A landscape with many valleys, sampled at points; each row gives a point and its height.
A ball rolls from a point to the lowest of its 2 nearest points, and stops where none of them is lower. Distance is the straight distance between rows; heights are no part of it.
demes height 484: [-27 -48   8  32  52   7   4  22  22   9 -12 -11  11 -23   8  -1  23 -24
  37  28 -25  12   8 -11 -15  27  15 -33   6 -30  30   8]
bebub height 532: [ 26 -11   4  -9 -26  25 -33  10 -26  10 -23 -10  -5  -7   5  -7  10  26
  -7   7  -1  17 -22  25   8  11  20   6  30 -13   3  20]
lupu height 320: [  9  32  21  -4  22 -24   8 -13  16  -4  43  -1  15 -26 -25  -5 -11  -1
   6  12  30  -5  17  14 -10   3  -6 -13 -40   4 -15 -10]
zan height 300: [-41 -20 -12  14 -23 -24  22   3  27  36 -16  32 -33  66  11 -15  -7  -1
  13  17   9  11   7  -5  14 -22 -10   3  -1   6  13  -6]
tupo height 268: [ 19  19   7  10  35  13   0 -20 -11 -51  23 -26  46  -5 -33  27 -14 -13
 -11 -26   0 -31  15 -18 -21 -29 -10 -23 -20   6 -37 -17]
Lat height 394: [-11  -2   3  18  42 -60  28  34  14  11   1  -3   1  15 -10  -3  11  11
   5  16   7   8 -10  11   5 -15 -20 -13  -1  -9 -11  -1]
gam height 415: [ -9  10   6  45   8  55 -13  -2  22   3  54   2 -11   5 -22 -28  -1 -30
 -27  11  10  -7  -9 -10   0   1   6 -15 -36   3  -1  -4]
tib height 387: [-11  16  -8  18  27   9  -9 -21  36   1  12   3   7 -30 -10  52   3 -52
  58  11   1  -2   9   2  -4   8   8   9 -19   6  32   2]
Komu height 608: [-80  -4 -31  12  -7   8   8   4   9  39 -30  55  12  16   9 -31 -12 -27
  -8  12 -10   4  48 -18  23 -13  -4 -15  -5   1   8  -7]
gebos height 191: [ 46  36 -21  10  18  22  -6  10  -6 -38  44 -18  55 -13  26  37 -13  38
 -31 -23  -5 -32   0 -13 -16  22 -17   4 -38   7 -23 -17]
maf height 441: [-43 -53  -6  23  49   8  26  20  15  57 -42  -1 -16  21  34 -16  10  -3
  -3 -10 -32  34   4 -19   6  20  24 -37  37 -33  15   0]
Kom height 435: [ 24   2  24  -2  31  -6 -13 -15  -6 -11 -11 -36  30 -28  -2  -8  27   7
  13   8  16   8   6  22   8  15   3 -35 -16 -19 -19   3]
tanog height 468: [ -8 -12   9  10  55 -20  13   4  22  13  -8 -22  12 -19   4  13  24 -16
  46  18  -7  22  -6  13  13  22   7 -32  -3 -33  23   3]
teke height 324: [ 11  -4 -13  30 -12  34 -12  -2 -19   2 -13  10  -4  24  -9 -17  -9   0
 -32 -25  16   8 -24  -1  19 -28   6  -6  11 -10 -28 -13]
pamu height 117: [ 18  28 -15  -1  45 -16   7 -25  38 -18  24  -1   3   9 -16  77  10 -23
  12 -19  13  13 -21  14   5  -2 -10 -15 -16   1  34  -9]
Bak height 408: [ -3 -41  15 -12   8 -69  31   3   3   6   8   1 -40  28  -7 -26   9  34
  11   8  18  41  -3  11  -4  15   0 -29   8 -22  16   2]
kosi height 588: [ 52  -3  11 -18   5  44 -44 -10  -3 -18 -25 -27  34 -32   9  45   3 -10
  18  -3   4   2 -21  11  30  30   8 -21  -3 -18  -9  10]
sive height 497: [-37  14  -3  21 -40  15   7 -21 -17   0 -10  49   0  15 -10 -50 -20 -45
 -10   0   3 -25  31  -2   1 -17  24   9  -9  -1 -10 -11]
vapek height 332: [-46 -19 -43   3 -16  -2  10 -14  36  53 -21  32 -31  68  12 -20  -1 -16
 -15   1   8  26   9  -5  36  -1  -2 -18   7  -1  23  -5]
Nuf height 395: [ 29 -18  27  -9  12  -1  16   5 -31  -7  57  -1  -1 -31   3 -39   3  49
  -9   6   2  19   5  -9  -5  33  28 -31 -20 -28  18 -28]
vigur height 225: [ 11  17   1   2   8 -21   4  -7 -22 -15 -74  -5  29 -33   0  13   8 -17
  36  14   0 -26   6  20   3 -17  -9  23  12  -3 -34  -9]
Das height 381: [ 20 -23  13  -5  16  -9  16   3 -19   5  62   6 -18  11 -19 -22   3  39
 -17  13  15  24 -14 -15 -11  36  15 -43 -13 -16  17 -20]
vorez height 544: [-26 -17  -3 -13 -44  -1  -6  11  -8  22  21  11 -41  36   0 -32 -15  39
 -39   1   7  30  -9   8  21 -12   4  19   8  16  21  15]
buso height 577: [-10 -27  -2   9  24 -12  13  11  26  49 -33  -4 -39  42  27 -39   3  14
  -2 -12   0  25 -22  10   3  13  20 -26  36 -22  11  26]
sil height 585: [-33  -3 -32  26 -11  41  -7 -18  -2  27 -66  37   3  -4  11 -13  -2 -47
  -7  12 -10  -9  14   0  15   3  22  -3  14 -23   6  -6]
mikov height 575: [-10  10 -27   7 -35  46 -21 -20   1  35 -25  45   8 -11   7 -20  -8 -30
 -13   4   1  -3  12 -18   3   2  22  -8   0  -4  19 -27]
giv height 462: [ 33  40  -6 -28   1   0 -18   1 -13  -9  21   3  20 -36  15  42   5  33
   1  -3  10   0 -11   5   8  14 -10  22  -6  18  19  -8]
Ravor height 321: [ -4 -15 -13 -12 -51  11 -27  -5 -13  19 -38  14  -8 -43   2 -12   7  -5
  10  37   0   7   8  11 -20   1  26  13  17 -10  37  26]
Nemop height 176: [-14   8  -8 -22 -39 -14  10 -22 -12 -22 -10  21 -12  39 -28 -12 -24  15
  24 -37  -8   3  -5 -40 -25 -47 -13  31  37  20  19  -2]
lelu height 475: [-23 -43  20  27  44  25  -8  53  45  19 -28 -24   8   7  27  14  20 -21
  16  -4 -39  11 -29   5  28   6  14  -4  42  -5   3   2]
mibe height 304: [-13  26 -13 -19   1 -60  24 -11  -3 -23 -32  -5 -14  10   6  10  10  16
  10 -31   4   1   7   5  -6 -54 -21  41  14   6  -5   1]
raf height 617: [ 26 -11  19 -41   7 -21 -10   0 -16  -5   8 -18 -18 -11  21  -1  24  64
  -4  -7  -2  50 -10  11   6  29  -1 -11  24 -15  17   6]
fimo height 354: [-58 -37 -11  29  21 -28  22  16  32  30   0  12 -14  15  -5 -12  11 -17
  21  41  -6   4  10 -23  -1  11  10 -29  -5 -11  31  -5]
lus height 269: [ 13 -15   6  37  -1  73 -35  -4   7  -2 -13 -14  14 -11  -2  -4  28 -40
 -10   6   5   2  -9   4  20  17  20 -27  -6 -14  -8   6]
Luziz height 276: [-35 -29  -9  -5 -53  -7 -16   2 -18  31 -24  23 -38   6  -1 -39  13  10
  -5  21 -24   7  21  23  19 -21  17  17  23  -3   6  41]
zodan height 237: [-12   7   6  41   9  -1  13  -2  13   7  -6  17  19 -30 -19 -13   0 -34
  25  18  -2 -20  19  -3 -12 -12  10   9 -25   4 -13  -2]
Luvop height 658: [-13  17   2  -2 -57  17  11  14 -38 -18  43  19  10  10 -10  -9 -35   9
 -35 -23   2 -16   0 -19  -2 -29  -7  33  -6  21  -4  -8]
nud height 660: [ 57  19  -1 -20  -7  30 -17  26 -25 -43  -3 -39  40 -41  17  10  -2  14
 -38  -6  -3 -43  23  -7   0  25 -16   0 -24  11 -51   4]
Bozis height 213: [ -3  30  -6  -6  73  31 -21 -19  31 -46  24 -52  11 -12 -10  54   4 -32
  23 -18   5 -24  25  38 -11  22 -21  -3 -30  16  14   2]
muru height 260: [-56 -11 -16   2 -40  -5  10 -26   2   0  -8  49 -18  65   8 -35 -31 -18
  10 -13  -3  -1  24 -13  11 -39 -17  27   8  19   1 -13]
Rinu height 371: [ 29  28  23  -9  -3  26 -10 -22  18  10   3   5   4 -52 -10 -16   5  -9
  11  27  14 -22  21   5 -26  17  17   3 -30  -1  -7  -2]
mut height 495: [ 24  16  -5 -47 -22  -6 -21 -11 -22 -23 -26 -21 -19 -16   9  43  11  10
 -10 -23 -21   8 -20  11  -2 -22 -10  41  45  17   0  17]
zedu height 388: [-21 -21 -23  -3  -3  36 -10 -16  -1  40  15  30 -10   5  14 -27   4  14
 -19  13   3  33  13 -37  12  31  18 -26   1 -20  49 -29]
muf height 396: [-16  16  30  12  -7  35  13  15  35  12  78  17   1  10 -21 -25 -20 -23
 -42   9  16  -7   2 -24   0  14  12 -14 -35   8   5 -11]
tima height 494: [ -8 -21  20  33  42   7  11  56  39   8 -30  -8   1  23  14  22  -1 -22
  18 -28 -31   1 -43  -3  15 -18   1   7  43   8 -24  -8]
Sele height 200: [ 10   2   4  -5  19 -37   7  16 -22 -33 -85 -23  25  -4   9  11   9  -8
  15 -12 -15 -26   4  20  24 -19 -18  -3  23   5 -61  -2]
fupu height 424: [-32 -45 -14  -3  12   8  16 -13   6  45 -35   7 -29  28  27 -21   8   7
  -7 -11  -8  48  19 -21   3  20  21 -40  21 -34  41  -3]
Niv height 566: [ 18  15   6   1  38  -8 -10 -26   8 -39 -53 -34  26   1  14  51  20 -15
  21 -38   3 -14 -16   9  18 -12 -23  -4  18  -6 -29  -4]
zigo height 407: [ 36   7  26 -17  31  -6  11  -5 -16 -15  49 -12  10 -40  -7 -37  13  34
   1  14  12   5  24   3 -13  37   8 -30 -36 -16  -8 -15]
tana height 409: [-22 -58   1 -18   2 -12  17 -20 -16  28  -6  17 -43  28  25  -7   1  19
  11   5   6  45  21 -25  -9  20  15 -28  12 -29  55 -29]
keben height 365: [ 26  -2  21  -8   5 -41  16   2   9  -5  70   1  -5   4 -39   1  -2  33
 -25   9  22  19  -6  -2  -9  18  -3 -45 -31 -11  15  -9]
res height 297: [  8 -10  -7  40   8  34 -23   0   6   5 -16 -11  -3  16 -16  -2   8 -25
   0  -6  -1  -5 -28  13  12 -14  13 -21  -4 -18 -30  10]
rov height 401: [-21  -9  13 -39 -55 -30 -15 -12   9  18  23   5 -39  18   1   1   2  49
  15  22 -12  35   3   9   7 -29 -15  25   0  14  21  22]
luz height 313: [  0 -10  -3  29  71  12  -2  37  27 -31   8 -33  24  10  -6  66  20 -38
  34 -19 -15 -14 -24   9   3   9 -40  12  20  30  31  -1]
zizo height 344: [ -4   0  27 -14  23 -56  27 -15  19  -6  58  -4   3  -5 -30 -17   3   1
  12  21  28   7  20   7  -9  26 -10 -32 -33  -9  20  -4]
fepu height 290: [-74 -12 -13   6 -50  -6   2 -12 -14  14 -31  41 -20  31   9 -46 -22  -9
  -1  14 -12  -7  43  12  25 -31   5  18  -4  12  -6   6]
zaka height 299: [-52 -13  11  21 -17 -29  25  -1  38  22  37  26  -3  30 -16 -20 -24 -26
  22  46  14 -21  23 -10 -13  16   2 -25 -31   7  17 -11]
Nemup height 358: [-16  -1  -1 -33  -2 -68  15  -7  22  12  -1 -13 -31  32  10   9   8  36
  26   2  16  43   1  15  -6 -16 -31   5   0   4  33  18]
Vifof height 520: [ 25 -27  19  11  -3  17 -15   8  -4  15 -25 -12   1   1  -5 -21  15  28
  -7  12   6  35 -15  18   4  15  23 -30  16 -23 -17  15]
zito height 554: [ 10  27   0  -4  62 -38  19  -2  18 -27 -46 -29  19  12  26  49  21  -6
  10 -39  -6 -14 -11  -2  16 -21 -25  -3  40  -3 -16 -14]
zubev height 561: [  3 -10  -2  -3  -8   4   2   6   7  36 -37 -17 -53  31  43 -24  -3  19
 -11 -22   8  40 -34  32   5  -3   4   2  41  -4   4  47]
Gelef height 171: [-15 -15 -13 -28 -43 -23   6 -15 -22 -16 -42   7 -55  20  -9  -6 -15  -3
  23 -20 -33   2  -6  17   0 -45   5  42  32  13  -7  35]
rumek height 222: [-30  -6 -15 -11 -48   5  20 -32  -8 -10  -1  26 -35  71 -17 -25 -32  -1
   4 -31   7   6   6 -36  -7 -49 -18  21  29  19   8  -4]
nuv height 509: [ 18 -41  22  20  36   4   6 -10   1   4  -9 -20 -12  12   2 -15  24  18
   6  -7  -2  43 -22  15   2  21  17 -60  12 -46  -4   7]
vefo height 483: [-19  19  11  11 -34  21  12 -24   0   0  12  42  11  -3 -19 -26 -42 -44
  11   0  16 -31  23 -28 -26 -13  16  16 -17  17  -4 -23]
sifan height 559: [ -6   5   5  -3 -41 -18   9   6   5   3  33  13 -46  59  -1  -6 -20  37
 -35 -22  16  18 -13   6   5 -42 -14  15   0  19   4   1]
bafil height 605: [ 16  -5   1   6  18 -26   8  13  32  23 -14 -14 -36  51  24   8  -8  18
 -15 -36  31  31 -56  11 -11  -9   6 -31  10 -14 -15  20]
kive height 508: [-29   3  -1  21 -60  30   4   0 -41   7 -11  33  -1   7 -15 -64 -20 -17
 -38   3   5 -18  20  22  11 -24   4  12  -6  -3 -17  -1]
fipa height 283: [  0   6  17  22  53  10  -5  -7   7 -36  -8 -37  36 -32 -26  11   1 -44
  35  -9  -6 -56  36   5 -19 -12 -19   7 -34   8 -62  -2]
Voze height 274: [-14  28   2  -9 -22 -49   7 -17 -19 -15 -27  11   0 -20  -4   9   0  -5
  32   1   8 -10  23  25  -8 -30 -18  48   3  17   1   3]
pek height 141: [ -7  23 -17   4 -48  18  14  23 -26  16  35  -5   8 -29  22 -25   5  17
   2  29  -9 -43   7 -28  -9  51  -9  38 -30  11  12  25]
dod height 301: [-32 -11 -11  -1 -49  21 -22  -4 -21  24 -49  30 -22 -17  -7 -25  -5 -17
 -16  35 -13   4  17  17   3  -7  18  12  10  -1  21   9]
miviz height 204: [  0  11 -10  25  14 -11  12 -13  -3 -19  -4   2  24 -13 -23   6   2 -36
  27 -12   0 -27   0 -10 -16 -39 -10   9 -15   4 -32 -11]
Tuv height 545: [ 13  -2  -1  -9 -35   8 -15   3  -2  22 -29  -3 -36   8  27  -2   9  21
 -10 -10  -3  28 -33  19  11  -7  19  25  41   8  19  29]
puvub height 168: [  8  36  -4   5  66   1 -15 -34  31 -47  14 -27  16  -7 -15  65  14 -22
   8 -14   7   2   6  18   8   2 -17 -25 -26   1   9  -4]
tas height 330: [-16   5 -14  -6  -4 -65  36   1 -16 -27  -3   2 -10  37  -6   5 -17  23
  -5 -35 -12  -2   3  -8 -24 -68 -24  31  19   3 -18   8]
dupu height 654: [ 40  -2 -20   2 -29  27 -26  41 -45 -33   1 -39  29 -21  31   5 -11  25
 -51   2  -7 -37  -5   4  -1  26  -9   5 -19   2 -43  13]
danog height 137: [ 16  -3 -25 -20 -20  18   5  13 -30  20  22  -4   1 -44  24 -17   8  21
  22  41 -16 -25  -4 -33 -20  65   3  16   1   7  21  20]
Fusiz height 411: [ -2 -19   1   6   5  14  11  -8  17  17  26  29 -15  -3  -4 -11  -2  -4
   7  22   5  26  11 -26  -7  22  27 -45 -18 -23  43 -14]
Dav height 331: [-58   5  14  35 -26 -42  32   5  20   7  41  20   3  40 -41  -4 -25 -41
 -13  28  15 -28  -1   0   0  -2  -2 -14 -38  24 -14 -11]
Nov height 169: [ 40  45 -21  -8  27  -8  -8 -14  10 -24  62  -3  35  -8   0  47 -17  38
 -40 -16   8 -23   2  -5 -20   0 -19   4 -22  11 -15 -40]
rotaz height 531: [ -5 -10  -4  -2 -14   8  -6  -2 -12  31   7  17 -23  29 -11 -60 -10  35
 -29  -1  11  29   2  12  23  -4   9   0   3 -13   8   9]
Nebar height 599: [ 21  -2  -3  -2  -5 -18  10  15  22  21  30   9 -27  40  -4  10   2  39
 -45  -8  25  41 -45  -9  -9   0  -4 -22  -1  -9  15  -4]
sut height 327: [-74 -37  -4  18  -2 -12  24   1  37  29  29  11  -4  29 -16  -7  -2 -31
  16  43  -2  -5  32 -27 -14  41  -3 -47 -16  11  35 -12]
sobiz height 339: [ 24   4  -4 -33 -31   1 -26  -2 -33   5 -23   6   1 -62  -8 -15   9  -9
   1  48   1 -10  18  20 -15  19   8  16  14   0   9  10]
segeb height 355: [-45  10  22  34 -11 -16  23  -3   8   9  40  20   3  24 -23 -49 -27 -40
 -21  17  22 -23  14   5   3 -17  -1  -8 -31   4 -24  -7]
dafi height 538: [  6   2 -12 -19 -56  50 -12  -1 -48 -13   0  23 -20 -20  -4 -22 -18 -35
 -18  23 -21 -37  -3 -17  -9  -5  -2  44  38  31   1 -10]
Gupa height 214: [-23 -23 -16 -20 -28 -15  -5   7  -4   4 -77  -2 -70  17  13  -8 -11  -2
  23 -10 -45   4 -12  36   8 -23  14  24  47  14   1  60]
rig height 114: [  2  19   9   3 -41  12  -1  24 -31   8  54  -6   5 -34  21 -22 -10  19
 -18   6  -5 -30  -4 -15  -4  17 -10  44 -30  30  -9  13]
tumo height 410: [ 39  28  -8  -5 -21  21  -6  -8 -21  -9   4  19  23 -43   2  10  -7 -19
  -2  -6   4 -24  -8  -7 -25   9   3  36  -9  30 -14 -17]
zife height 277: [ -1 -24  -9  44  53   8   4  35  28 -26   2 -26   5  32  -5  38  24 -35
  14 -24  -9   0 -38   0  -1  -6 -22  -2   8   4   0  -1]
kub height 351: [-11  -4  -4  51  11   2  13  18  -4   2 -14  -6 -16  56 -17 -26  -8  10
 -37 -20   9  17 -14  11  17 -31  -6 -12   3 -12 -39   4]
Lir height 524: [ 20  -5 -26 -27 -48  35 -28   7 -38 -11 -12   9 -28 -16   1  19  -8 -21
 -13  27 -44 -16 -25  -3   8  -7   4  39  52  24  13   8]
paz height 172: [ -1   4  11  15  49 -26  -2  26 -12 -33 -48 -32  36 -10  -1   7  22  -8
  13  -4   2 -36  13   7  28 -19 -14  -8 -11   7 -60 -15]
Medam height 240: [ 34 -10  12  10   4  80 -28   3  23  -2   2 -19   8 -41  -5  11  10 -25
  -1   9  -7 -14  -9 -16  -9  33  19 -20 -25   0  -8  -4]
Koma height 375: [-15 -17  -2  51  41 -28  17  36   4   2  11  -8   0  31 -28  -6   5  -9
 -21   4   2   6 -22  15  12 -25  -8 -24  -7 -10 -35  -2]
Fif height 513: [  0 -14   4  11  29  21  20  41   9  -9 -62   3  11   1   1  21   0 -20
  27 -28 -38 -10 -20 -28  14 -31   7  10  50  16 -38 -16]
Giluk height 249: [-17 -22  -5 -10 -32 -29 -17  15 -19  12 -65   5 -29  -1  -4 -15   4   7
  10  18 -29   6  -2  47   4 -13  17  13  30  -2   3  51]
dafa height 412: [  7  -9  18  -4  39 -77  28  17  12  10  -2 -24 -15  21  -4 -10  20  35
  -7   2  26  32  -1  16  -7  -8 -21 -19   7 -20 -11  15]
Nafit height 510: [ 29   5  -8 -49 -31 -10 -26  -3 -40 -23   1   0 -11 -32  -4  35   2  -5
 -14  17 -27  -9 -11  20   6  -8   1  47  46  20  -3  11]
fub height 564: [ -8   6 -26  -6 -43  61 -29  -2 -15  34   6  36   0 -13  17 -30  -1   3
 -29   4   1   2   3 -16  18  20  18  22  11   4  11  -8]
tul height 457: [-52 -45  15  32  64  25  -3  42  27  42 -34  -7  -1   9  18  -5  25 -23
   1   5 -37  23  -6  -8  20  25  18 -32  34 -21  21  -4]
kebas height 356: [ 38  30  15 -23 -29  14 -21 -17  -8  -3 -19  -1  12 -64 -16  -5   0 -23
   2  28   9 -37  43  17 -23  12   8  18 -13   9 -18   2]
lona height 450: [ 17  15   5  14  28 -19  -1  -6  18   1  -4  -7  15 -10  -2  13  19  -3
  21   4  18  20  -8  14   7  -4   0 -16 -15 -20  -5  17]
Kogu height 624: [ 32  -1  11 -33  -8 -12 -17  13 -32 -17  17 -32  11 -26  11  -2  31  57
 -22  10   6  23  -7  18  14  28   4   0   3  -3   5  14]
goge height 421: [ -2   9   7 -42 -29 -33 -11  -2  -6   5  37   1 -10  -2  14  15  12  55
   4  14   0  26   0  -5  16   3 -13  37  -3  27  26  15]
nulan height 210: [ 39   6  -2  -7 -22  58 -20   6   2   5 -14   2  14 -45  19   0   0 -14
  -7  26  -1 -16 -13 -12  -1  47  20  -3   1  -8   4   0]
Vurit height 250: [  5   8 -16 -23 -20 -40  -6 -12 -12   0 -56   3   1 -27   4   5  18 -18
  32  16  -2 -12   9  28   0 -11  -7  26  11   0   2  12]
negib height 647: [ 41  -5  -8  10 -22  26 -32  30 -54 -21  -8 -18  22  -5  11   5 -14  43
 -58 -13  -6  -6 -24  18  10  -2  -5  -2  10   1 -41   8]
zon height 267: [-21   1  11  16  -9 -27   6 -10  23  26  17  29  13  -9 -10 -10  -9 -19
  34  29  18  -9  23  -2  -8   1   6   3 -40  -2  10  -4]
Ter height 352: [ -5  -1 -10  28  52  10  -4  -9  32  -7  -1 -27  15 -11  -7  50  13 -52
  50 -17 -30  -7 -15   9  -2  -3 -21  13  -3   2  22   0]
Soteb height 576: [ 41   7   1 -11   7  26 -21 -25  -6 -34 -57 -20  30 -13   6  52   6 -29
  23 -19  -2 -11 -21   6   6   0  -7  -8  20 -17 -21  -1]
rigon height 124: [-26  -6 -15 -35 -50  -3  12 -16  -9 -22 -19   2 -41  33  -9  12 -17  19
  22 -32 -32   2 -11 -23 -18 -62  -5  36  34  28  11  31]
saza height 252: [-10   6   4  10  74  19 -18  -2  13 -50   7 -51  21 -25  -7  24  19 -38
  32 -14   4 -49  25  17  -4   3 -26  20 -30  26 -17  -1]
ruz height 649: [ 17  14   1  12 -25  -5  -9  15 -21 -14  39   4  10   9  -4  -1 -14  30
 -40 -23  17   5 -10  -1  -3 -31  -2  19 -15  15 -12  -6]
desen height 206: [  6 -19  20  22  49  -9 -22  21   6 -26 -15 -50  40   2   2  12  20 -22
   8 -11  -8 -20  -2  18  20  -2 -11 -15 -25   3 -45  18]
feleg height 420: [ 30  -8  22 -16  42  16 -12 -18  -1 -13  17 -33   2 -48  -6 -18  21   9
  20   9   2   2  32   9 -15  44  33 -44 -19 -26  -4  -7]
nok height 163: [  3  30   0  -1   7 -22   6 -42  -7 -25   5  11  16  -8 -20  23  -8  -2
  13 -31  15 -15  18  -6 -23 -27 -19  20 -14   7 -10 -21]
duze height 428: [  0 -17   4   7  30  -1   3 -25  21   9  43   8   0 -15 -17   6   1 -15
  41  27  -9   5  21 -18 -27  30  17 -37 -32 -16  42   2]
pozo height 442: [ 20  30  -1 -31  -9 -32 -16 -15  17  -5  30  11  -3  -4   5  30   7  29
   6   9  31  25   8  -1   8  -1 -13  12 -13   4  33  -5]
dadi height 205: [  9  30  -7 -17  -5  -7   2 -44 -33 -33 -11  -8  34 -24 -24  -3 -18 -16
  17 -24   8 -30  29 -25 -38 -31  -9  14  27  11 -17 -16]
ros height 376: [-30  26  37  16 -30  16  26   3   8  12  62  25   8  15 -12 -43 -41 -37
 -48   0  27 -20   7 -10  10  -4   9  -2 -35   6 -16 -22]
Zoluz height 451: [ 18  48  20 -11  -4  36  13  -1   3  -5  46  11  17 -39  -5   4 -39  -4
  -6 -19  13 -41  10 -33 -28  16   0  40 -36  27 -31 -11]
Setu height 363: [-24 -17 -44 -12 -18  44  -6 -16  19  46  -5  34 -15  40  15 -17   5   7
 -18  -5   1  42  13 -20  27  17   7 -17  14  -8  41  -8]
Kaso height 121: [ 20  34   1 -12   2 -28   6 -22  -3 -18  62  14  31   8  -3  37 -28  24
 -26 -21  14  -8  -1 -20 -24 -26 -16  11 -18  12   6 -31]
Ziz height 586: [ 15   4   4 -18 -34 -48  12   1  24  15  50  14 -24  48  -9  15 -10  40
 -20  16  29  24 -24  -1   2  -1 -20 -12 -18   7  31  -8]
Mim height 479: [ 34  30  -5 -35 -16   0 -29 -18  -5 -20 -18 -13   2 -28  16  43  19  23
  -4 -13   9  21 -21  24   8   4  -1  21  30   1  19   7]
Bap height 591: [ -1 -25  -5  17  40 -11  24  11  50  28  -6 -13 -42  52  19   1  12   0
  -7 -13  -2  30 -51   1  -3   6  13 -39  20 -31  12  19]
gepom height 389: [ 18  26   5 -10 -31  24  -8  -7   8  19  20  30  13 -39  -3   1 -14  -2
  11  16  17 -22   4 -17 -16  10  16  17 -31  14   4  -5]
Fase height 178: [ 44  11 -18 -27  -5  39 -12  12  -8   2 -10   3  10 -50  32   1  16  10
  14  41 -17 -16  -2  -4 -14  71  11   3  14 -13  21  11]
mep height 539: [  5   3  19  -4  63  -6   9  27  26 -23 -36 -26  33   2  15  53  17 -25
  35 -35 -34 -12 -13  -3  22 -24 -13  13  31  12 -19 -28]
Veped height 666: [-24   9   4   0 -53  34  35  20 -61 -14  52  -9  31   4   9 -27 -35   2
 -47 -24 -12 -44  -3 -31   5 -13  -3  47   3  37 -27   0]
Pufu height 551: [-29  -2 -24 -20 -70  40 -25  -5 -26  10  -2  36 -16  -4   6 -11 -14 -16
 -15   3 -22 -13   5 -19  10   2   9  39  20  21  14  -8]
bek height 242: [  5 -27  13  39  52  17 -13  10  12 -30 -39 -27  20  17   8  23  28 -31
  21 -23  -8  -8 -37   4  13  -5  -8 -10   4 -12 -26   9]
lag height 639: [ 25  10  -3   8 -28  35 -17  29 -36  -4  11   2   9 -10  12  -1  -9  41
 -38  -7  15   0 -24  -5   9   2   8  21   5   5 -22   0]
mubig height 238: [ 25  32  -4 -22   5  19   0 -47 -12 -46  -2 -29  47 -23 -46  10 -16 -25
  14 -26   5 -46  26 -24 -37 -21 -16 -17  -6   6 -36  -8]
vofu height 466: [  5  30  32   9  -7  45  10 -18  11 -10  41  22  18 -27 -20  -6 -31 -38
   9  -9  12 -27  16 -23 -35   1  16  17 -36  14 -29 -18]
pavu height 612: [ -6 -13  -4   7  11 -41  21  20  18  25   0  -1 -48  55   6 -18  -4  24
 -29  -2  34  29 -34  10  -5 -15   4 -14  -1  -8  -6  15]
mabim height 498: [-13 -57  12  22  49   6  12  -2  -4   8  -6 -13 -12   5 -13 -22  21 -13
  13  12 -13  25   0   3  -8  24  28 -43  11 -36  18   1]
sur height 598: [ 58  11  16 -31   4  23 -43   9 -13 -14 -14 -17  37 -28  28  27  22  27
   1   2 -14  12 -22  16  17  60  -9 -19  17 -10   3   7]
senu height 596: [-51  -7 -36  42  20  15   8   5  20  38 -40  35   7  13  14  -8   8 -41
   7  14 -26   9  18 -11  24  -9  13 -11   7 -15   2  -3]
Murod height 607: [ 49   3  24 -49  10  -4 -22 -17  -8  -2 -27 -23  17 -25  27  17  20  49
  -3  -7  -2  35  -8  40  14  44  -2 -19  36 -21  19  20]
Redu height 429: [ 28  51 -11 -29  -2  16  -6 -18 -11 -23  26  13  16 -43   9  29 -30   3
  -1 -18  -6 -41  12 -36 -27  22 -18  39 -14  22  -7 -24]
Sefi height 55: [ 28  27  -9  -4  26 -28   2 -24  22 -30  40  -3  18  20 -10  69  -5   3
 -13 -28  12  11  -8  -9  -9 -16 -15 -10 -13  -9   8 -28]
pazi height 632: [ 20   7  -5 -10 -21  16  -1  29 -36  -1  23  -9   5 -24  14 -18  14  53
 -15  11  -2   6 -25  -3   7  32  -6  15   1   3  -8  10]
dosar height 391: [-13 -49  10  -8  16 -40  21   0  -7  24 -13   4 -17  18   9 -15   6  23
  26  10   3  31  12  -6 -14  11  20 -20   6 -25  32  -5]
pok height 374: [-36 -52  -5  14  34 -54  38  26   1  20   2   8 -13  10  -1 -23  16   2
  20  31 -15  18   8 -16 -14  20   9 -31  -3 -27  16 -25]
rez height 333: [-23 -16 -10 -15 -15 -52  27  14  38  29 -19   9 -47  50  25  -4  -4  20
  29  17  15  35  -1  12   2 -12 -21   5   1  14  22  10]
duf height 416: [  4  24  11 -13  21  16   0 -33  45  15  32   9  10 -38 -23  21  -3 -29
  47  16   4 -12  27  -6 -18  30  14 -14 -41  -5  41   1]
dopor height 295: [ 30  26  19   5  10   8 -12 -14   0 -38  27 -24  25 -32 -25   8  -4  -1
 -11 -13  19 -19  23   0  -3  -2  -3 -10 -38   3 -30 -17]
gefe height 157: [ 29  35   1   9 -14  21   5  25 -25 -14  46 -10  35 -21  22   9 -17  31
 -32 -12   2 -35   6 -16 -11  20 -15  27 -39  14 -21 -12]
repi height 573: [ 15  10  -6  -8 -32 -50  13   4  20  -3  40   9 -17  43  -1  36 -18  29
 -40 -17  21  17 -22   3 -17 -44 -22   8 -14  12   9  -5]
Difi height 525: [ -2   2   6   7  45 -10  25  20  -2 -20 -54  -6  29 -12  -8  19  10 -25
  48 -15 -27 -24  -1 -17   9 -31  -1  10  33  14 -21 -31]
Vatif height 518: [-19 -12  -9  14 -34  15  -7  -8 -42  17 -11  15 -17  22 -13 -62 -12  11
 -45 -13  -1   5   8  26  38 -22   7  16   4  -5 -10   9]
zur height 667: [ 38  25   1 -31 -21   9 -29   5 -24 -22   0 -27  32 -45   2   5  14  20
 -34   4  13 -29  19  23   1  15 -14  11 -14   9 -30  -4]
dofiz height 380: [-11  -8   6 -30 -18 -61   2  -5  -3  16  -9 -14 -37  10   1 -17  12  42
  10  12   5  31   9  28  10 -29 -10  17   3   3  12  40]

For each start below, name the point where the ball stops.
buso | nok
senu | zan
pavu | rigon
lona | nok
dupu | dosar
muf | nok
dafa | danog
Zoluz | rigon
Mim | zan
ruz | dosar
Niv | dosar
